Points on a hilly landscape, in no order, each with its height.
A climber steps from a point to whichever of its 3 nearest points has the largest rise for the distance, and stops where none of them is higher. Distance is the straight distance between rows; heights are no part of it.
Q_723: | 111 | 146 |  28 | 171 |  54 | 108 |  70 | 147 |  height 39
Q_496: | 110 |  77 | 131 | 150 | 157 | 123 | 173 | 159 |  height 506
Q_41: | 147 | 149 | 149 |  96 | 145 | 155 | 107 |  93 |  height 372
Q_867: |  97 | 107 | 127 | 135 | 125 |  96 | 122 | 138 |  height 519
Q_905: | 163 | 135 | 164 | 147 | 159 | 192 | 175 | 109 |  height 95
Q_254: | 131 | 127 | 166 | 141 | 193 | 203 | 163 | 117 |  height 89
Q_165: |  90 | 116 | 111 | 128 | 113 | 124 |  59 | 124 |  height 846
Q_338: | 157 | 178 | 158 | 110 | 119 | 153 | 136 |  75 |  height 486
Q_825: |  82 |  72 | 141 | 169 | 182 | 154 | 146 | 162 |  height 430
Q_210: |  94 | 136 |  87 | 155 |  76 |  86 |  95 | 136 |  height 418
Q_147: | 105 |  89 | 145 | 153 | 166 | 144 | 153 | 158 |  height 476
Q_77: | 152 | 154 | 146 | 150 | 142 | 173 | 198 | 130 |  height 110
Q_703: | 131 | 118 | 151 | 137 | 176 | 180 | 193 | 149 |  height 102
Q_238: |  60 | 103 | 130 | 167 | 139 | 103 |  91 | 140 |  height 611
Q_198: | 118 | 116 | 132 | 124 | 124 | 102 | 116 | 138 |  height 453
Q_801: | 161 | 167 | 106 |  89 |  89 | 103 | 121 | 134 |  height 12
Q_932: | 162 | 145 | 139 | 146 | 133 | 122 | 192 | 133 |  height 144
Q_514: | 135 | 145 |  87 | 106 |  93 | 113 |  89 | 133 |  height 181
Q_515: | 155 | 163 | 127 |  85 | 112 | 156 |  77 | 102 |  height 482
Q_525: | 193 | 188 | 136 | 114 |  81 | 111 | 176 |  94 |  height 58
Q_695: | 140 | 137 | 173 | 108 | 172 | 180 | 109 |  89 |  height 329
Q_585: |  79 |  81 | 162 | 138 | 188 | 151 | 111 | 128 |  height 395
Q_941: | 146 | 121 | 137 | 131 | 159 | 144 | 195 | 147 |  height 115
Q_432: | 127 | 127 |  95 | 130 |  69 |  46 | 156 | 168 |  height 367
Q_960: | 127 | 115 | 149 | 128 | 160 | 119 | 145 | 135 |  height 454
Q_78: | 148 | 129 | 105 | 111 |  87 |  66 | 145 | 156 |  height 614
Q_455: |  99 | 102 | 132 | 112 | 150 | 126 |  79 | 116 |  height 523
Q_929: | 174 | 169 | 131 |  93 |  99 | 129 | 122 |  85 |  height 847
Q_846: | 124 | 128 | 175 |  94 | 173 | 184 |  85 |  74 |  height 316
Q_911: | 185 | 184 | 151 | 114 | 114 | 130 | 163 |  85 |  height 258
Q_752: | 185 | 169 | 114 | 109 | 102 |  91 | 175 | 124 |  height 25
Q_915: | 165 | 158 | 149 | 129 | 119 | 135 | 177 | 110 |  height 117
Q_498: | 182 | 164 |  71 |  92 |  83 | 144 |  84 | 124 |  height 701
Q_621: | 125 | 117 | 117 | 135 | 111 |  66 | 154 | 158 |  height 363
Q_980: | 132 | 125 | 172 | 148 | 156 | 230 | 189 | 141 |  height 84
Q_973: | 129 | 122 | 105 | 112 |  99 |  91 | 108 | 134 |  height 295
Q_540: |  55 | 127 | 107 | 169 |  94 |  93 |  81 | 131 |  height 531
Q_322: | 146 | 139 |  40 | 127 |  65 | 111 |  72 | 140 |  height 85
Q_979: |  83 |  96 | 151 | 115 | 158 | 155 |  74 | 105 |  height 548
Q_630: |  59 |  97 | 146 | 154 | 154 | 138 |  65 | 128 |  height 842
Q_762: |  86 |  89 | 151 | 148 | 170 | 133 | 111 | 136 |  height 473
Q_263: | 113 |  92 | 138 | 157 | 143 |  93 | 145 | 144 |  height 530
Q_527: | 135 | 139 | 128 |  94 | 123 | 113 | 104 | 118 |  height 322
Q_970: | 100 |  76 | 141 | 160 | 172 | 156 | 181 | 187 |  height 467
Q_72: | 151 | 153 |  80 |  96 |  78 |  95 | 101 | 135 |  height 223
Q_187: | 138 | 132 | 104 |  87 | 113 | 137 |  59 |  99 |  height 368
Q_55: |  92 |  89 | 135 | 146 | 140 | 102 | 126 | 140 |  height 553
Q_307: | 162 | 134 | 127 | 132 | 117 |  88 | 177 | 137 |  height 224

For each start below, name the point where the climber stops.
Q_187 -> Q_929
Q_703 -> Q_78
Q_77 -> Q_78
Q_846 -> Q_630
Q_525 -> Q_929
Q_41 -> Q_929
Q_723 -> Q_165
Q_198 -> Q_55
